Each row is a point on a landscape with many valleys, with its height.
From any point a ball rolls to the lowest of the 2 points nearest to it. It stops when none of these is lower. Distance is the straight distance between rows; heights are no part of it.
gufi h=218: [118 130 106 103 119 168 128 151 120 170 120 144 128 146  74  66  92 109
  91 130  87 114 150]
pebe h=738: [174 139 155 181  95  86 136 131 174  84 138  91 164 113 158 166 155  92
 123 128 147 172 125]
befev h=562: [172 115 106 140 122 104 119 153 126 113 157 116 118 153 125 123 172 168
 132 133  97 151 125]
tum h=736: [129 120 149 191 114  94 139 144 151  88 107 112 164 168 179 150 146 189
 160 110 112 135 116]
zamif h=187: [135  90  78  90 122 122 148 173 137 153 115 148 131 110 124  64 101 127
 113 115 112 173 159]
tud h=329: [106  78  75  89 131 171 118 116 102 127 122 156  94 139 148  79 131 213
 129 162 137 130 114]
pefi h=79: [113 118  84  88 128 150 139 178 130 138  97 155 150 161 131  91 102 120
 110 120  99 149 139]
sazim h=558: [133 143  84  93 134  99  95 108 101 107 121 130 129 179 134 127 166 121
 133 118 112 186 159]
Ruke h=369: [135 107 115 157 166 137 124  35 135 129 162  88  87 111 125 141 146 117
 143  64 107 120 165]
vavid h=756: [138 145 161 192 106 132 137 126 152  89 141  68 194 129 140 143 159 101
 131 131 127 133 115]
fitin h=653: [129 129 104 123 147 187 107  84 141 134 136  87 111 128 111 148 169  54
 120  97 141 130 130]
fet h=527: [122 145 111 105 141  76 105 148  92 114 113 158 111 189 133 166 136 131
 166  92 126 156 152]
pari h=530: [132 146 112  97 166 133 134 104 131 135 151 145  99  86 148  89 107  76
 102 130 188 194 138]
suvu h=470: [144 129 144 160  75  74 148 191 133 113  98 111 168 125 129 114 118 142
 126 123 112 124 117]
ririk h=199: [124 143 101 101 120 157 132 190 145 119  89 130 160 145 128 122 127  81
 102 120 145 134 120]
tor h=521: [132 154 176 142  86 123 116 142 143 116  73  75 108  85  87 178  99  66
 115 106 151  87 116]
Rom h=285: [156  51  87  96  90 129 165 146 155 135 133 120 110  75 122  70 115 161
 139 104 114 178 131]
Dibid h=509: [126 147 146 147  95 114 136 175 142 140 112 115 134 104  86 110  86  81
 100 116 137 121 135]
Nul h=641: [120 123 154 140 150  89 131 174  77 110  69 162 124 164 145 134  71 135
 142  81 143 149 139]
Zad h=485: [108 169 167 100 166 157 125 114 101 142 142 200 159 164 128 138 110 120
 103 208 125 113 105]
Lalek h=363: [136 156 123 132 132 175 134 124 155 127 153 104 149 136 114 114 144 150
 120 137 103 118 126]
kitu h=627: [117 140  96 115 149 164 116  54  98 133 172  95 115 130 124  98 156  79
 129 100 114 147 144]
Zonul h=667: [111 160 160 143 119 122 153 143 155 135 102 148 174 165 157 188 124 204
 185 114 117  89 133]
puzu h=254: [ 98 126 133  73 125  98  88 132  68 103  96 118 145 182 141 198 155  66
 149 144 143 141 113]
Zaf h=590: [123 131 174 118 114 124  80 114 138 138 123 104 102  93 103 175 156  44
 134 132 201 157 129]
Pofo h=588: [125 137 152 119  87 148 137 196 116 106  64 131 192 137 122 127  79  96
 115 156 118  69 132]
Nufes h=234: [112 164 144 152 198 171 101  53 106 173 165 182 105  94 109 115 128 149
 127 151 136  94 141]
kel h=528: [104 175 148 115 169 160  99  80  78 143 167 162 153 148 109 145 152  93
 112 192 140  92 129]
deba h=127: [146  46  80 116 108 152 144  84 146 123 165 129 108 145 155 134 169 224
 149 158 120 149  79]
Nep h=622: [118 142 153  97 117 133 125 184 120  94  60 126 184 167 133 170  91 139
 142 136 117  87 149]
Vegun h=426: [107 132 106 143 160  98 108  72 162 121 104 105  77 140 130 190 150  87
 136  78 106 107 158]
lerul h=516: [138  93 139 171  65  47 141 190 152 124  65 136 157 129 144 115  99 173
 154 108 129 135 153]
popi h=773: [169 154 164 200 101 133 144 143 164  92 153  91 175 124 144 135 160 150
 128 140 111 104 111]
Poz h=399: [102  98  96 150 176  94 109  25 145 117 125 103  87 138 153 158 152 120
 138  74  83 110 175]
nufi h=381: [114 120 104  89 132 178 137  69 104 153 145 121  78 104 108  79 101 121
 132  76  76 126 115]
rez h=531: [143 103  98 149 151 119 125 152 127 118 137 142 123 167 161 137 170 213
 159 132 108 132 126]
dat h=480: [101 158 151 148 100 149 159 161 141 159 118 132 167 119 115  85 113 138
 110 150 104  61 111]
Mifa h=577: [168 112 119 147 100  72 168 167 174 140 146 133 121  83 144  85 129 145
 118 123 145 182 125]
pina h=469: [118 157 134 149 127 108 116 117 159 141 103  99  82 117  94 166 119  71
 122  79 134 107 128]
mer h=360: [171  96  80  74  96  84 149 121 150 153 163 134 111 105 120  88 144 147
 127 107 105 196 131]
Feme h=566: [133 135 170 115  74 100 130 162 126 112  87  84 153  90  99 144  92  70
 108 144 157 103 101]
san h=65: [106 147 125 129 145 177 108  78  96 168 151 159  80 125  99  82 116 172
 112 149 112  95 120]
vav h=543: [112 165 162 121 108 160 142 167 113 136 110 118 161 136  97 135  91  91
 101 156 122  56  98]
Tefal h=398: [ 96 112 108 113 148 156  94 121  85 129 117 181 123 178 134  84 113 192
 109 176 117 137 121]
loz h=233: [139 105 105 151 126 145 100  89 104 134 189 112  83 127 110 109 181 194
 137 155 118 120 117]
lebef h=403: [171 117 127 103 112 118 188  55 175 161 178 121  82  44 146 133 113 111
 139  73 129 167 127]
luzop h=390: [130 144 140 100  99  96 136 181 155 132 105 166 144 114 133 114  76  83
  99 159 189 160 160]
nabe h=618: [105 141 151 145 178 145 101 116  75 104 153 144 135 174 135  99 124  91
  95 154 122 143 113]
rezur h=320: [158 108 108 158 142 147 104  41 109 139 198 101  90 123 109 114 172 151
 150 109  94 112 156]
vir h=176: [ 91 126 151  75 134  92 120 147  89 107  68 126 147 176 140 200 104  81
 148 126 145 140  94]
kini h=474: [ 95 139 104 142 186 140 112  57  88 160 137 138  53 131 125 111 135 142
 130  89  85  76 131]
takev h=460: [106 144 132 166 136 136 134 114 164 160 125 114  85 131  98 138 121 162
 128  90  92  67 131]
bulun h=445: [163 134 115 126 121 124 180  88 186 155 146 107  86  80 116 127 114 102
 123  65 129 146 131]
ruka h=565: [140 123 110  98 157 151 125 104 113 118 136 133  95 106 116  63  85  96
  90  97 131 196 136]
fud h=449: [128 161 159 129  89 115 137 160 174 160  96 151 115  77 104 107  63  56
  88 138 189 123 154]
davu h=792: [168 120 134 205 142 156 138 117 160 102 173 116 175 127 170 137 181 181
 139 162 119 112 122]
zegat h=687: [116 147 159 141 119 112 154 149 134 120  94 117 160 185 149 202 114 153
 186  72 120 113 127]
vetug h=619: [124 161 161 118 126 118  90  81 147 151 146 129  72  97 110 162 136  54
 115 128 218 145 152]
vetut h=417: [123 169 141 150 136 162 113 125 144 144 148 114 118 132  86 132 129 149
 129 126 104  73 129]
Pesi h=282: [133  85 107 123 129 155 162  73 136 139 194  95 124 102 135 101 154 145
 144 103  84 146 108]
diz h=559: [111 160 162 113 148 167 103 103 106 126 159 116 153 128 109 188 159  88
 133 175 151  73 123]
Zun h=221: [104 112 118 130 130 188 121 116 128 192 131 166 101 119  94  66  97 181
 100 163 121  80 118]
kat h=587: [135 131 143 129 156 127 110 117  97 106 182 114 174 144 132 183 184 120
 147 181 135  96 135]
zufes h=707: [138 140 148 141 115  90 135 150 158 108  77 124 140 166 160 210 129 106
 172  71 161 162 141]
Buten h=722: [163 121 152 172 104  59 143 150 162  95 110 119 161 163 168 178 135 131
 154  98 126 173 128]
saben h=615: [123 128 133 134 155 104 110 171 100 100 106 155 120 153 136 102  89 103
 103 130 147 182 131]
nimo h=427: [113 108  99  99 141 172 130  47  89 152 148 137  51  99 120  99 119 166
 150  83  77  95 125]
felog h=546: [145 111 133 165  84  46 158 175 176 129  91 157 141 105 174  97 116 166
 136 115 165 168 155]
Kisi h=344: [140  87 119 116 130 128 160  68 135 132 191 101 103  68 134  93 115 108
 145  87 109 186 117]
gego h=333: [116 147 135 165 194 163 114  83 129 154 173 163 140  72 123 113 152 165
 136 173 148 105 146]
navor h=550: [165 146 150 113  98 127 108 159 167 119 120 111 115  90 120 177 155  68
 124 151 198 160 131]
gof h=594: [123 145 125 131 155 138 101 122  99 110 123 144 120 149 116  83 103  88
  81 133 130 178 134]
nokot h=102: [128 112 112 154 128 153 121 114 131 146 179 144 100 108 115 113 178 211
 139 186 145 107 102]
Med h=596: [160 136 113 139 120 101 143 152 149 115 153 107 112 108 121 112 142 108
 119 108 128 170 127]
retor h=444: [104 138 145 118 177 156 121 134 105 129 116 197 147 178 149 111 105 162
 115 174 111 129 132]
rel h=610: [139 115 148  91  93  71 142 186 118  95  64  97 174 111 125 150  72  95
 130 146 142 120 117]
fufu h=628: [117 138 155 136 139 101 114 148  86 104 140 106 142 123 123 158 144  49
 121 137 156 142 103]
Zofu h=506: [141 135 140 100 129 113 137 184  73  98 116 112 157 128 121 170 130 120
 128 156 124  78  95]
Finun h=396: [115 122 144 166  81 122 149 190 137 119  97 130 181 122 141  84 116 170
 127 151 112  78 119]
gifa h=375: [105 125 156 119 131 102 125 173 101 139 115 175 154 131 136 139 106 204
 139 185 119  83 104]
gab h=323: [118 116  84  76 130 181 140 101 115 151 146 126 115 126 103  61 108 132
 115 115  81 145 116]
sopul h=214: [148  47  89 132 128 148 144  91 129 129 194 115 134 133 171 114 174 179
 152 132  82 154 100]
lub h=643: [109 155 149 128 121 133 126 165 151  99  90 124 190 170 146 155 102 182
 140 151 110 109 142]
vubi h=498: [ 82 142 134 158 165 102 116 102 122 151 108 139  60 149 113 135 109 131
 114  91  85  72 127]
givuz h=443: [131 128 161  95 134 114 125 194  71 119 126 145 149 125 120 124 103 163
 125 180 107  73 115]
lirep h=334: [111 147 142 114 118  55 150 172 158 128  96 162 150 141 149 139 105 101
 129 119 171 175 137]
ter h=493: [115 132 122 118 156 114  96 158  81 106 112 157 120 183 141 136 137 176
 148 120 113 126 140]
Gido h=491: [138 145 118 118 153 136 149  98 151 153 146 120  84  67 121 119 116  68
 117  89 171 163 137]
mami h=507: [160 170 156 134  90 115 140 140 194 131 124 117 117  77 120 141 118  74
 106 122 203 137 143]
niz h=274: [116 126 137 138 145 140 122 156 114 149 141 177 128 109 116 109 136 213
 124 195 140  96 112]
Lerib h=177: [110  76 103 134  93 188 133 138 141 158 112 109 123 109 106  56  99 196
 117 155 129 106 128]
kasu h=551: [143 153 139 139 135 124 142 186 108  88 124 118 174 133 157 176 165 123
 135 154 123  87 103]
vof h=593: [138 117 134 141 146 112 119 151 110  95 160 101 163 147 147 182 194  83
 147 139 143 123 121]
Taz h=672: [157  82 107 138 140 181 112  58 156 146 141  96 100 107 131 182 190  45
 131  76 155 126 160]
rada h=286: [116 112 116 136 117 163 131 152 150 133 118 116 147 141 123  79 116 196
 116 142 103 137 126]
peto h=261: [ 99 133 154 104 127  77 133 161 108 112  85 138 157 145 148 170 111  60
 120 135 165 171 102]
Vuvak h=243: [107  53  61  83  98 164 144 115 148 132 114 158 106 134 148 128 146 236
 153 160 144 124 109]
vurep h=595: [157 149  76  84 133 137  97  76  74 117 144 121 110 130 116  95 159  92
 119 119 110 172 156]

Where does a ball stop that starts at each point below?
fitin | ter
Zaf | vir
Dibid | vir
kini | pefi
Feme | nokot
pebe | Finun
kel | deba
kasu | nokot
vubi | Lerib
Gido | deba
Taz | nokot
lub | Finun
Mifa | Finun

Call two points neighbours if one is among the 2 nearest of the other. Go from one point of each pair to the other, from neighbour to neighbour, staying as low as possible. Name the highest point that can't be avoided.
deba / Lerib | vof
ter / Finun | Med
pefi / Lerib | vubi
pefi / vir | Dibid
nokot / san | gego
Lerib / san | Zun
